A landscape with many valleys, sampled at points; each row gives a point and its height.
A ball rolls from a point to the lowest of its 5 nearest points, and stops where none of them is lower. Distance is the straight distance between rows; heights are no part of it.
Feb: [148 119  96 175 136  96 115 115 156 129 133 148 116 115 156 121 153 164
 128 104 130  91 137 104]  h=82
zan: [126 109 113 184 190  98 141  89 166 176 104 171 134  75 115 179 159 172
 189 168 163  91 126 101]  h=189
vokog: [124 160 142 163 126 117 175 140 138 132 131 197 102 129 186  98 127 179
 123 170 164 107 118 112]  h=200
Dun: [112 187 168  77 159 147 139 158  97  79 153  95 105 143 162 107 117 171
  99 164 190  95 130 134]  h=273
tup: [160 132 129 193 117 117 166 107 145  99 102 180  88  89 172 110 127 150
 146 155 136 116 150 123]  h=120
Fise: [138 125 125 157 144 122 151  94 113 128  86 145 140  48 144 143 139 157
 170 177 149 102 144 128]  h=183
Ratig: [159 132 135 157 119 136 187 170 103  97 194 115 128 166 146  93 108 114
 126 158 120 158 105 125]  h=140
gug: [142 118 135 102 135 156 142 172 133 126 172  88 136 145 119 100  91  94
 103 133 135 173  92  93]  h=438
zono: [117  97  86 133 118 122  72  87 123 122 105  94 154  98 137 148 169  92
 115 130 132  87 157 151]  h=407
Rulas: [135 140 171 132 124 136 135 108 111  73  93 121 121  90 151 105 105 165
 146 171 163  98 146 129]  h=193
sozag: [109 137 126  94  94 115  86 136 127 165  67 121 125 147  82 142 153 126
 144  88  84 145 128 143]  h=204
Sopi: [117 156 129 127 138 120 147 100 132 117 120 166 118  70 175 111 121 167
 126 170 192  92 120 129]  h=153
Sivo: [ 96 116  66 115 145 115 118  97 135 158 122 114 178 105 107 153 187 129
 157 120 130  63 151 155]  h=123
Mes: [119  97 122 103  91 119  93  87 132 127  98 114 143  81 120 154 157 106
 145 102 126 115 136 139]  h=244
Vol: [146 112 131 173  97  98 148 114 130 113 115 168 100  99 163 102 112 145
 151 126 105 136 143 127]  h=152
div: [139 118 189 136 112 140 128 152 118 138 123 125  98 143 130 137 114 107
 140 139 101 198 132 124]  h=444
Bupo: [179 145 132 189 115 120 206 163 109 110 179 157 103 195 163 106 119 148
 108 156 143 153 103 130]  h=214
Nek: [136 120 133 102 154 171 112 161 126 122 207  80 149 174 117 125  76  78
  85 129 128 152  96 109]  h=447
Rur: [153  87 120 169 172 123 154  85 119 140  82 179  89  54 146 144 126 168
 169 175 137  93 145 119]  h=191
bilo: [133 108 110 156 176 125 148  74 143 151  97 175 132  53 129 176 145 178
 168 166 161  91 151 118]  h=177
Vola: [121  93 123 139  99 101 144 112 139 130 114 132 121  78 157 111 157 137
 157 118 119 125 148 121]  h=160
rizuk: [ 91 100 144 118  98 134  54 107 130 145  97 135 150 117 103 149 141  99
 104  98 112 126 122 166]  h=279
tebad: [100 124  70 127 152  99 108 132 143 134 134 141 126 108 141 106 171 138
 149 131 137  73 143 122]  h=126
Saf: [138 156 124 206 147 119 166 168 125 125 159 149  84 169 170  84 141 157
 140 139 146 117 104  98]  h=210
Sul: [109 141 122 109 134 134 116 166 127 128 181  85 142 147 105 122 114  74
 130 132 116 156 104 112]  h=449
zep: [127 122 148 124  80 137  85 138 107 153  65 109  96 138  96 129 142 160
 123  91  57 160 147 134]  h=397
kages: [ 93 151 108  90 166 133 135 104 163 137 109 159 155  79 164 161 138 129
 167 151 204  75 111 143]  h=198
ran: [142 150 107 143 138 102 136 126 142 119 127 159 104  95 149  94 148 159
 130 160 149  89 130 111]  h=132
sezos: [120 161 137 145 152 118 152 129 146 106 123 164  86 126 177 102 123 174
 115 153 174  99 113 112]  h=145
Luri: [165 114 118 118 142 148 177 173 109  93 204  86 139 171 125  82  82 114
  91 158 116 150  82 117]  h=181
tiget: [117  84 133 153 100 128  62  92 120 124 122 115 164 105 127 158 131  67
 126  99 142  92 163 156]  h=524
Tapaf: [145 116 158 167 126 175 149 191 135 139 141 116 137 135 101 121 113 126
 101 128 104 218  90 133]  h=203
bom: [158 117 211 122 138 155 142 108 120  88 142  89 121 118 126 187  34 133
  94 110 156 167 173 131]  h=246
vepo: [121 154  45  78 114  99 124 110 169 184 126 166 150 160  87 105 148 104
 164  55 116  73 108 121]  h=142
gov: [144 121 179 147 114 167 148 188 140 132 126 125 121 111 105 126 125 117
 107 156 111 225 125 138]  h=303
sezof: [117  96 112 127 110 129  97 123 118 106 112 108 154  65 149 143 147 104
 144 133 150  59 156 142]  h=470
Repi: [167 121 186 120 140 147 145 125 108  79 178  87 130 134 115 150  75 120
 102 138 154 179 130 126]  h=336
nura: [174 123 183 150 105 137 150 153 134 113 107 131 117 115 103 133 107 106
 140 131 108 215 142 139]  h=433
Mot: [147 103 148 156 141 200 144 200 113 113 119 140 135 139 100 102 115 123
  72 124  57 198 114 118]  h=298
simud: [108 128 121 115 110  92 120 149 135 169 108 127 107 142 113 130 146 137
 123  90  93 175 110 129]  h=316
ler: [128 126  96 115  95  95 117  97 144 165 111 142 119 124 108 136 143 141
 148  64  74 133 115 117]  h=228
muvo: [126  93  71 137 118  98 135  56 129 159 121 118 130  98 124 151 149 143
 161  98 105 101 134 131]  h=136
Fikaz: [108 133 173 109 113 173  68 165 164 157 126 102 137 159  90 154  92  83
  77  94  93 150 176 136]  h=624
fen: [105 130 112 107 122  99 124 169 145 165 147 116 131 180 127 117 135 103
 139 124 102 169 103 108]  h=353
Gan: [158 116 167 148 122 156 171 150 119  97 161 109 121 128 141 116  77 121
  96 134 142 207  97 129]  h=182
Zolu: [129 157 187  92 138 120 129 124 101  64  94 130 119 129 169 136  94 179
 101 153 181 110 131 123]  h=147
bal: [124 171 121 149 154 124 158 143 140 111 161 145  94 167 182  77 139 137
 138 150 143 117 126 116]  h=206
pirop: [ 94 124 111  83 101 132  55  99 124 160 109 123 185 144  99 135 156  82
 126  78  87 118 125 161]  h=125
moli: [ 90 135 127 112  98 132  66  78 116 191  68 129 187 113  59 125 127  95
 110  89  94  98 135 166]  h=186
felo: [100 146  67  79 113 100 125 136 144 196 133 115 112 201 102 129 153 131
 158  85  72 139  98 115]  h=194
gefan: [119 126 180 127 156 213 116 166 150 137 156 126 129 110  89 160  37 104
  82  95 102 168 152 118]  h=434
Vok: [125 100 114 118  86  87 119 105 139 156 108 125 140  96 123 117 146 139
 134  75  97 135 119 130]  h=277
Timus: [142 120 208 111 131 194 126 132 145 121 144 110 125 124 111 158  35  95
  85 125 126 194 132 124]  h=367
rimud: [100 137 111  69 119 137  86 181 141 189 130  91 136 207  99 149 147  86
 130 113  83 144 119 137]  h=240
fuduv: [135 128  35 102 154  78 127  96 144 171 152 140 157 124  90 131 162 128
 152  85 111  64 125 130]  h=131
Navad: [ 94 124 116  75  95 110 107 123 138 171 125 118 144 154 112 122 178 100
 132 101  85 139 135 140]  h=139
nane: [ 88 165  86  71 156 148 116 126 154 115 144 140 138  99 156 101 144 120
 142 168 181  76 115 142]  h=205
ruza: [123 122 142 102 101 127  67 120 135 151 108 119 141 131 126 130 137  79
 122 115 114 149 140 128]  h=441
komi: [121 109  81 132 144 111 138  99 142 139 117 140 148  96 128 167 163 134
 158  99 126  61 141 126]  h=94
gitaf: [111 125  89 114 102 113 136  68 141 193  85 153 143 109  89 145 147 148
 154  60 103 107  92 130]  h=112
Resa: [ 86 155  89 115 175 117 129 113 193 167 143 164 122  94 151 142 168 155
 165 169 172  72 108 130]  h=168
Zove: [133 131 193 141 132 153 115 121  75  72 135  85 101 125 120 148  52 136
 114 125 167 127 171 130]  h=52
pov: [124 123 107 152 172 105 136  99 156 133 114 162 125  70 140 136 141 160
 143 150 159  82 148 116]  h=167
Puzaf: [124 132  94 145 129 105 140 137 135 141 141 128 109  95 150 109 158 137
 130 122 112 101 145 121]  h=107
Folof: [146 109 183 121 100 134 113 122 109 104 120 127 119  93 134 132  79  90
 137 121 145 135 160 136]  h=387
geto: [113 142 142 102 155 138  94 137 141  76 133 107 125 110 142 109 120 134
 118 155 174  80 125 153]  h=184
gogut: [108 146  94  64 126 111  93 167 141 145 173  93 127 202 119 107 147  59
 149 125 115 122 113 134]  h=295
kenor: [154 145 183  84 182 148 132 157 111  47 156  99 112 181 160 150 113 174
  70 157 179 155 127  89]  h=275
buros: [148 157 179 146 113 123 177 130 113  72 134 156 104 149 163 105 114 182
 112 179 157 154 130 125]  h=260
pud: [103 158  94  72  87 127  81 102 149 169 116 144 162 155  83 117 152 111
 126  85  86 120 117 155]  h=97
Fida: [104 133  89  95 135 135 135 180 133 166 174  99 134 181 144 123 124  69
 115 133 121 167  87 120]  h=270
vukem: [107 125 103 115 109 110 125 128 132 194 106 132 105 145 114 127 143 137
 147  74  85 137 101 105]  h=229
Pezo: [131 108  80 110 112  69 129  98 145 144 125 141 121 118 144 117 155 147
 162  85 102 108 132 105]  h=180
geb: [ 93 110 156 150 144 131 172  54 133 182  81 124 142  68 127 187 139 135
 203 181 202  75 157 148]  h=40
lolez: [ 99 138 158 127 109 148  60 136 148 156 134  88 149 126 120 146  96  79
 121 110 124 129 178 148]  h=558
Pib: [110 147 117 138 121 115 132 141 145  98 138 112 108 107 152  94 120 127
 139 133 128 109 143 126]  h=117
Ker: [146 124 124 164 116 139 163 198 123 173 159 141 127 170 157 127 137 116
 123 150 101 188  86 123]  h=157
tomut: [135  99 153 143  99 141 138 104 107  87 103 122 126  46 167 125 116 118
 138 125 135 111 150 132]  h=293
zib: [119 138 172  84 158 137 103  94  91  99  88 133 138  99 146 123  88 152
 101 156 221  84 138 162]  h=66
borip: [113 137 104  96  91 127 112  99 148 192  75 141 161 116  68 137 151 129
 134  69  81 111  97 137]  h=88
Kufid: [102 140  89 124 135 128 116  92 135 118 108 112 167  88 132 149 172 106
 128 157 161  51 163 153]  h=330
sak: [119 125  65 126 135  90 144 129 128 160 141 133 123 172 135 124 157 115
 160  91 106 112 112  95]  h=202
Pugi: [115 128 105 148 171  94 119  97 173 173 132 157 148  73 152 155 155 170
 159 167 190  83 120 115]  h=172
geko: [119 129  68 104 101 108  94  93 144 150 125 115 171 134 104 149 163 109
 136 101 116  87 127 159]  h=100
difen: [107 149  93 138 184 114 120 102 181 148 130 180 126  92 149 130 156 152
 150 151 177  83 125 110]  h=159
buro: [122 115 140 147 101  93 156 156 150 157 119 151 100 155 127 131 145 129
 144 125  93 197 117 130]  h=400
mos: [174 109  94 182 113 148 186 191 133 133 180 156 126 170 154 111  99 102
 108 142 135 171  69 131]  h=53
bov: [149 142 161 120 133 142 154 145 104  61 182  85 124 157 119 127  79 136
  95 156 152 151 129  99]  h=294
baz: [135 146 191 108 131 159 107 162 149 122 166 106 122 137  96 156  62 105
  97 122 132 162 127 123]  h=467
koga: [105 153  87  99  89 124 122  73 147 198 103 144 167 124  66 146 151 123
 136  69 113  93 107 174]  h=78
paz: [150 116 163  95 137 187 134 164 137 112 185 112 136 160 108 124  61  91
  72 112 150 168 100 104]  h=284
bovit: [139 160 135 112 143 142 152 157 110  88 178  80 136 159 145  97 111 100
 109 150 141 118 133 105]  h=213
zefa: [179 109 176 140 142 154 182 181 101  79 174  94 134 167 131 100  94 148
  98 131 123 171 101 114]  h=195
pudop: [114 134  36  76 173 113 101 118 129 121 141 143 171 153 116 109 195  89
 160 104 125  60 144 165]  h=170
mip: [162 155 196 122 114 136 138 124  85  58 119 107 111 132 155 134  90 148
 123 153 157 121 147 129]  h=187
beb: [128 124 183 136 145 163 105 187 158 143 149  97 118 119 100 154  94 100
  90 138 101 172 143 133]  h=548
Zibu: [127 160 152 140 132 123 165 122 125  65 140  99 114 130 158 104 118 164
 147 158 150 120 149 113]  h=216
Nepo: [ 91 146  67  62 107 114  77  94 146 176  98 143 197 159  70 103 158  74
 126  93  97  98 128 158]  h=111
ralir: [118 120 138 123 135 146 124  95 117 123  84 125 146  68 147 137 131 139
 122 164 187  66 139 150]  h=221
tafu: [131 122 167 117 132 173  92 179 125 132 103  93 113 140  75 165 112 122
  99 112  35 181 137 125]  h=521
ket: [130 113  89 178 126  59 133 119 134 160 125 159  90 136 150 110 156 144
 155  97 101 130 130 101]  h=122
dib: [160 118 177 142 143 210 120 187 131 108 110 129 108 105  95 134  92 108
  93 118  87 194 113 108]  h=393
kuru: [105 126 130 108  81 126 116 114 130 169  65 126 106 127  93 153 161 160
 133  76  59 144 121 144]  h=309
dolas: [ 80 126 110 142 168 125 133  84 152 156 114 124 163  82 126 180 176 143
 157 178 172  53 146 160]  h=164
fama: [107 150  85 120 129 108 124 139 131 176 122 161  96 199 114 134 137 153
 133  90  72 157  92  93]  h=226
ripo: [138 147 187 108 127 135 104 105 112  51 151  80 125 136 121 122  70 115
 114 123 185 106 158 133]  h=285
tofup: [114 145  55 114 174 128 122 101 169 156 119 132 153 123  98 142 186 144
 154 138 148  60 146 131]  h=158
Voz: [127 132 166 120 117 142 110 161 126 136 118 117 108 130 101 140 131 114
 136 120  96 204 145 126]  h=475
Defum: [104 131 137 103 135 163 102 213 141 153 162  98 120 141  74 148 116  89
  72 111  82 163  99 106]  h=50
nos: [181  99 149 188 107 121 157  84  99 108  99 163  99  77 171 104 128 151
 165 157 143 122 172 148]  h=89
dok: [103 139  49  46 113 102  96 140 149 157 147 144 166 197  99  96 160  81
 150  90 105  71 122 183]  h=134
suge: [130 111  86 158 143 158 154 211 127 189 129 152 113 183 154 145 121 118
 103 130  79 185  64 109]  h=281
fud: [133 133 122 156 128 122 165 180 123 125 178  96 115 168 150  92 105 111
 134 132 119 146 114 105]  h=190
silu: [198 143 162 181 122 138 212 141  95  85 137 159 106 186 152 127 132 198
 108 154 179 161 129 145]  h=419
tumis: [ 87 128  87 164 137 153  97  70 107 130 112 102 201 119 114 154 177  93
 136 161 149  61 178 157]  h=269
Lete: [121 114 110 161 163 129 141  94 126 144 102 132 135  60 150 172 163 152
 172 150 153  68 150 136]  h=173
zizo: [124 135  99 178 171 116 136 112 166 141 129 193 134  85 135 113 146 185
 160 162 157  79 113  84]  h=151
Goru: [140  80 176 135 119 176 126 191 133 116 106 124 121 115  95 139 123 124
  83 128  41 220 132 109]  h=391
Guze: [122 131 166 126 113 137 104 134 127 103 159  87 130 136 123 119  90  84
 138 110 142 126 156 143]  h=540
sena: [123 111 109 104 173 196 101 227 116 137 159 104 123 165 102 103 109  97
  78 135  79 168  92  88]  h=418
damub: [147 173 132 147 137 118 188 146 137  98 133 158  95 185 188 110 127 198
 115 167 181 102 106 118]  h=208
kivap: [125 102  66 109 148  96 124  80 143 142 138 134 152 114 126 165 176 138
 173  94 114  80 140 132]  h=114
pafe: [131 145 185  70 171 125 126 132 108  64 134 110 116 183 173 132 111 177
  90 156 185 139 132 131]  h=212
bik: [128 122 171 120 136 138 110 100  95  79  93 113 117  98 146 111  96 127
 121 142 172  97 147 138]  h=163
bef: [183 140 141 149 155 147 193 166  89  68 166 130 122 183 147 119 106 178
  68 166 157 150 102 133]  h=217
Gilas: [112 147  62 117 122 106 125 124 132 192 123 157 128 187  75 103 138 134
 136  65 102 119  73 107]  h=165
viner: [141 135 158 137 112 110 143 107  99  81 108 120 105 100 149 111 105 137
 137 150 127 131 162 129]  h=178
Gupa: [ 97 132  50 114 134 117  88  70 109 127 128 107 201 128 110 153 176  91
 131 131 122  64 146 172]  h=149
fak: [160 130 191 128 140 128 160 132  79  57 111 145 110 145 155 116 110 166
 112 169 156 161 144 128]  h=253
gul: [ 99 143 115 105 114 132 113 187 129 166 117 115 109 187  84 148 141 143
 132 124  80 151  97  99]  h=283
Gebo: [130 143 153 137 103 122 123 145 131  95 161  90 116 154 151 107 115 102
 148 119 122 141 122 115]  h=318
mer: [158 122 154 138 117 184 155 180 130  97 175 117 122 132 121 120  82 122
  83 134 119 210  88 109]  h=57
ret: [182 140 169 178 107 118 175 131 102  79 118 153 101 127 173  95 104 164
 147 162 141 182 171 140]  h=215
safep: [146 129 142 182  93 111 185 138 127 102 148 152  90 131 158  92 138 150
 140 159 127 134 149 107]  h=169
Soni: [151  87 155 144  92 110 131 122 122 107 105 121 104  64 156 113 118 103
 161 120 117 144 142 145]  h=235
Liba: [120 112 105 157 142 114 137  65 121 151 100 127 142  90 113 185 167 163
 167 131 126  63 157 137]  h=138
Vigi: [111 147 113 145 163 117 148 116 150 121 124 176 106  86 175  75 154 169
 133 159 170  83 111 111]  h=141
sapi: [177 115 191 160 101 157 167 140 124  98 135 139 117 123 121 112 116 145
 134 143 118 234 111 126]  h=335
Katu: [166 103 190 131 118 139 121 147 119 113 123  95 106 129 118 135  78 105
 126 125 124 217 127 134]  h=378
Pefe: [ 88 133  84  87 113  87  96 136 135 150 159 117 128 162 132  96 156  89
 133 108 112  92 132 128]  h=311
vuros: [181 107 206 116 117 152 143 142  87  55 164 106 123 120 131 157  69 128
 125 125 154 200 133 127]  h=416
vani: [163 156 105 160 136 115 186 161 122 115 187 118 113 189 166 101 117 151
 123 173 134 155 113 119]  h=143
gili: [ 91 140 126  89 107 125  70 139 117 156 115 121 137 177  86 148 148 101
 120 108  82 145 140 151]  h=201
segoz: [101 130  90 132 178 101 129  85 184 170 151 152 156  85 131 152 153 137
 195 159 229  91 117 126]  h=196
Dered: [151 107 140 151 105 121 159 124 108 104 140 114 101 130 150 101 128 117
 146 128 111 165 144 122]  h=197
zota: [156 131 162  87 200 144 156 169 106  51 163 115 135 171 156 123  95 159
  55 137 165 160 135 102]  h=344
tuta: [164 124  80 153 121  93 124  71 134 166 134 149 136 108  92 137 155 154
 159  71 125  89  98 118]  h=179
lefi: [ 94 110 170 116 104 151  80 133 115 154  89 107 119 108 122 144 125  99
 122 113  92 167 151 137]  h=543
Rakek: [125 125 143 108 128 145 132 179 147 139 135 106 126 131 108 149 122  91
 116 142 102 188  96 117]  h=458
mup: [114 120 152 119 160 216 107 204 166 123 140 107 123 135  89 126  98  92
  68 119  96 164 124 100]  h=349
puvib: [110 102  93 103 106 124  98  78 134 140 129 108 180 111 115 168 168 111
 133 101 105  90 131 170]  h=109
Bunil: [ 89 155  87  94 117 134  72  83 139 179 103 136 197 155  56 139 162  71
 129  90 104 108 106 180]  h=119
Guluk: [175 153 145 142 125 124 180 157 115  94 173 112 102 173 154 109 129 172
 108 163 156 150 115 117]  h=154
pesit: [ 93 151 112 117 135 123 132 108 136 111 111 156 135  79 173 117 148 134
 139 166 168  83 122 133]  h=162
ponad: [116  97 119 128  90 114 111 104 106 146  85 125 106  79 116 143 129 134
 144  81  90 151 118 151]  h=439
nuv: [130 113 179 138  94 129  83 119 108 103 137 110 129 118 139 140  47  80
 118 105 160 114 180 136]  h=366
neti: [119 131  81 120  80 123 123  68 157 192  61 146 140  86  68 167 134 145
 136  70 100 127  87 153]  h=137
fisu: [119 128 117 147 132  89 144 128 146 111 157 126  99 143 171  93 139 123
 160 128 103 134 134 110]  h=174
livok: [197 119 184 159 125 141 198 123  98  59 120 161 104 152 156 114 129 195
 144 166 157 136 153 126]  h=365
fanu: [167 130 166 169 113 154 192 142 123  68 128 128  98 143 167  93 126 151
 121 160 127 179 141 125]  h=209
Zeda: [123 146  83 199 177  85 120 153 145 141 151 181  96 154 143  86 159 164
 151 124 134  72 120  85]  h=108
rudir: [130  95 165 141 135 212 127 176 148 143 138 115 100 121  90 154  66  91
  41  89  75 173 162 120]  h=478
dukip: [122  81 111 141  98 133 109  79 100 129 100 122 148  67 144 155 141 115
 139 138 130  76 162 164]  h=385
bekib: [139 121  96 129 145 158 132 201 113 169 125 127 119 173 119 132 150 125
  83 137  48 192  66 113]  h=406
nam: [145 111 151 162 106 127 165 168 129 147 151 155 108 150 115 120 113 126
 118 144 106 219  91 103]  h=259
navet: [106 125  97  88  91 116 108  91 151 183  93 131 156 125 102 145 152 115
 132  78  97 116 108 164]  h=81
pudok: [105 113 154 130  97 117 118 130 116 139 105 138  96 129 132 135 145 123
 147  97  88 176 136 122]  h=45
kozo: [147 109 173 148  87 124 120 119 116  83  89 136 106  99 148 113  97 113
 151 146 117 172 165 147]  h=251
Kol: [121 144  81 135 139  89 145 147 134 153 159 140 117 179 164  98 145 113
 141 110  96 117 120  95]  h=220
rola: [134 112 188 116 100 137 107 112 136 123 143  97 123 120 109 147  55  86
 125 119 148 183 166 126]  h=515
Posi: [112 139 170 120 113 130 114 168 129 136  98 107 111 138  82 135 143 145
 114 111  47 188 131 115]  h=595
Suti: [103 124 127  83 150 152 105 194 140 148 173 115 128 177 107 145  96  44
 109 135 114 157  97 114]  h=312
namo: [207 130 209 151 125 131 180  97  63  52 101 165  91 136 154 113 109 169
 130 186 144 185 176 120]  h=323
topa: [171 142 167 153 109 115 173 100  69  78  71 158 110 107 146  98  85 170
 128 164 148 132 170 143]  h=96
Ragug: [134 130  73 150 130  85 125 104 158 144 126 133 125 106 123 146 183 170
 152  97 134  64 142  86]  h=65
biz: [160 140 172 152 119 105 159 108 108  86  79 187  96  77 173  88 111 186
 136 173 160 132 142 144]  h=41
Zuso: [ 88 142 104  96 163 107  96 153 142 109 141 132 150 129 125  85 164 104
 134 133 136  64 151 163]  h=274
gari: [148  84 107 136  86 103 108  48 119 172  87 160 143  91 103 178 162 140
 146  91 106 131 111 151]  h=224
pori: [129 170 140 119 147 136 169 165 112  87 135 118 113 172 177  86 116 166
 103 169 159 130 119 124]  h=192
rilaz: [106  83 100 154 129 127  97  76  82 121 103 114 181  79 112 170 146  85
 115 134 154  86 135 155]  h=482
mago: [180 123 163 157 101 158 198 121  95  93 137 122 121 150 121 127  93 142
 119 156 124 206 149 138]  h=368
dunin: [145 167 178 100 154 125 139 118 131  77 115 134 110 143 170 111 106 189
 114 170 177 120 110 129]  h=176
neta: [ 65  90 154 152 140 150 112  55 109 181  88 130 163 105 119 185 149  97
 150 203 199  71 169 153]  h=243
gimis: [140 139 134 164 116 115 153 102 111  84 115 150 108  93 151  93 112 161
 148 137 129 158 148 143]  h=150
redu: [120 122 123 151 103 102 136 178 131 167 139 127  99 185 118 137 156 123
 111 120  75 188  92 113]  h=299
Saker: [133 134  84 154 187 108 133 126 177 139 142 189 143 104 140 121 179 176
 155 127 153  51 102  81]  h=135
dapim: [148 125 121 180 162 103 142  86 133 136  96 152 127  78 140 171 144 168
 170 138 128  84 131 103]  h=171
giz: [121 167 154  77 163 136 107 151 118  64 155 112 119 173 155 126 115 166
  95 163 203 116  98 127]  h=258
totil: [153 152 197 100 135 136 119 140 101  66 126 110 108 137 128 152  84 182
  99 152 180 113 146 113]  h=62
bop: [130  86 151 122  87 127 102 103 110 113 104 107 132  83 154 125 121 111
 141 129 120 127 147 149]  h=373
nup: [ 95 114  98 114 112 110  45  72 127 138 127  96 195 126  97 131 155  67
 102 102 137 100 142 173]  h=207
deki: [106 162  70  99 110 102 120 113 163 191  92 176 131 148  67 121 146 117
 141  57  95 102  77 123]  h=155
Fevo: [125  99 144 160 145 150  95  96 110  93 119  94 166  79 133 139 125  76
 117 130 180  50 167 162]  h=472
kof: [166 127 140 145 105 125 200 159 123  94 170 116 101 155 152 110 104 151
 136 144 121 168 124 121]  h=61
Meber: [143 156 173 134 152 107 169 134  93  54 122 128 104 172 169 102 112 183
  83 164 155 154 118 137]  h=211
Fim: [155 128  94 123 131 144 172 186 147 167 167 122 124 160 135 123 120  95
  90 152 126 189  67 127]  h=148
gurud: [130 130 110 150 127 106 147 157 137 174 173 111  91 169 137 131 127 110
 131 111  87 180 101 110]  h=272
mefi: [102 141 131  95 133 142  58 152 118 153 167  97 153 150 103 129 120  62
 123 116 110 149 151 122]  h=504
mipe: [121 148 119 120 158 112 142  87 151 153 138 169 136  80 172 129 145 156
 160 164 194  89 109 124]  h=161
Fese: [138 140  54 131 169  82 118 117 162 150 154 162 140 116 121 122 169 160
 143  91 112  72  95  78]  h=101
duto: [117 125 143 113 113 149  94 115 104  92 127 107 152  85 131 111 117 112
 122 118 160  73 162 151]  h=388
voti: [150 133  52 127 131  90 132  86 129 156 147 159 146 150  77 107 152 139
 162  54 122  86  85  91]  h=146
gaz: [130 107 162 126 108 138 115 143 117 138  86 121  81 127  83 155 142 145
 116 109  62 199 155 127]  h=657
Teka: [134 124 115 188 122  99 168 150 145 143 159 152  84 158 160  95 162 127
 135 115 116 135 118 102]  h=175
gamo: [101 170 109  97 138 125 130 155 126 103 168  94 107 161 137  87 119 104
 124 140 137  72 143 117]  h=55
Baru: [111 110  92  96  89 126 118  45 134 181 104 130 165  99 100 164 140 110
 130  88 102 112 103 170]  h=56
rebav: [120 112  97  96 126 122  63 133 119 131 147 114 152 158 114 111 148  66
 134  94 133 107 139 140]  h=403
fuvur: [143 138 109 181 127 100 152 131 133 118 123 189  91 113 171  98 128 180
 140 153 143 108 150  93]  h=144
bofe: [ 71 116 105 121 108 119  70  35 107 171  85 109 203 135  59 164 133  87
 101 123 134 110 123 171]  h=296
Ziba: [150 166 148 115 163 141 158 162 104  84 165 104 115 182 167  99 122 175
  70 179 150 144 104 113]  h=199
dev: [111 108 128 123  87 107 123 141 118 128 135 116 127 125 136 125 119  94
 138 111 102 146 137 133]  h=401
naro: [102 116 107 131 140 135 131 113 145 136  88 134 115  51 162 111 150 153
 141 150 169  86 129 124]  h=188
Zesot: [128 104 154 155 146 136 124  86 112 129  94 122 142  49 122 167 113 122
 145 174 190  62 132 151]  h=271
mari: [ 96  74 105 143 127 123 112  76 102 148  88 100 188 111  91 176 142 105
 145 116 129  87 154 156]  h=547
nukol: [132 119  76  98 106  84 122  99 140 182 116 159 143 143  92 136 155 148
 149  64 100 102 114 115]  h=156
mobur: [ 93 160  86 115 154 108 130 150 143 126 150 130 116 121 142  83 153 128
 140 119 130  91 133 117]  h=121
vozu: [108 137 109  67 105 111 105 145 134 134 154 113 120 142 132 120 160  93
 144 117 109 127 126 122]  h=237
Feti: [115 156 182 116 123 140  74 152 145 139 119  94 155 150 101 148 114  88
 122 105 100 162 144 137]  h=568
rodu: [133 121  83 152 139 191 145 217  98 166 143 142 130 172 149 107 120 114
  73 127  59 167  72 127]  h=445
pul: [196 109 207 120 137 134 150 115  70  42 136 120 114 134 120 147  59 164
 114 148 153 166 164 109]  h=532
lus: [136 142 129 106 145 172 154 196 125 138 135 114 130 162 119 120 110  89
  89 150 105 189  89 104]  h=310
gola: [ 94 105 123 127 108 151  37  90 116 151  81 110 168 136  87 161 114  93
  95  82 113 137 145 155]  h=301
Nar: [119 145 122 119 124 125 109 144 142  92 157 109 152 138 126  88 125  98
 137 140 143  82 143 136]  h=297
dazaz: [129 108 101 170 183 112 133  46 117 150 103 132 145  92  91 194 145 174
 190 115 130  89 146 116]  h=185
tulu: [111 145 117 112 131 136 123 131 152 106 132 129 114 102 150  91 149 132
 131 123 151  61 143 127]  h=54

Where does a ball stop that starts at each point below?
pov => Ragug
Feti => Baru
lolez => Baru
naro => Ragug
fama => Baru
vokog => Ragug
mipe => Ragug
Folof => biz
viner => biz
mefi => Baru

For each start below, name every point that the ball comes to, in order.
damub => sezos ran Puzaf Feb Ragug
Vigi => ran Puzaf Feb Ragug
sezof => Kufid Sivo komi Ragug
gul => fama Gilas deki borip koga Baru
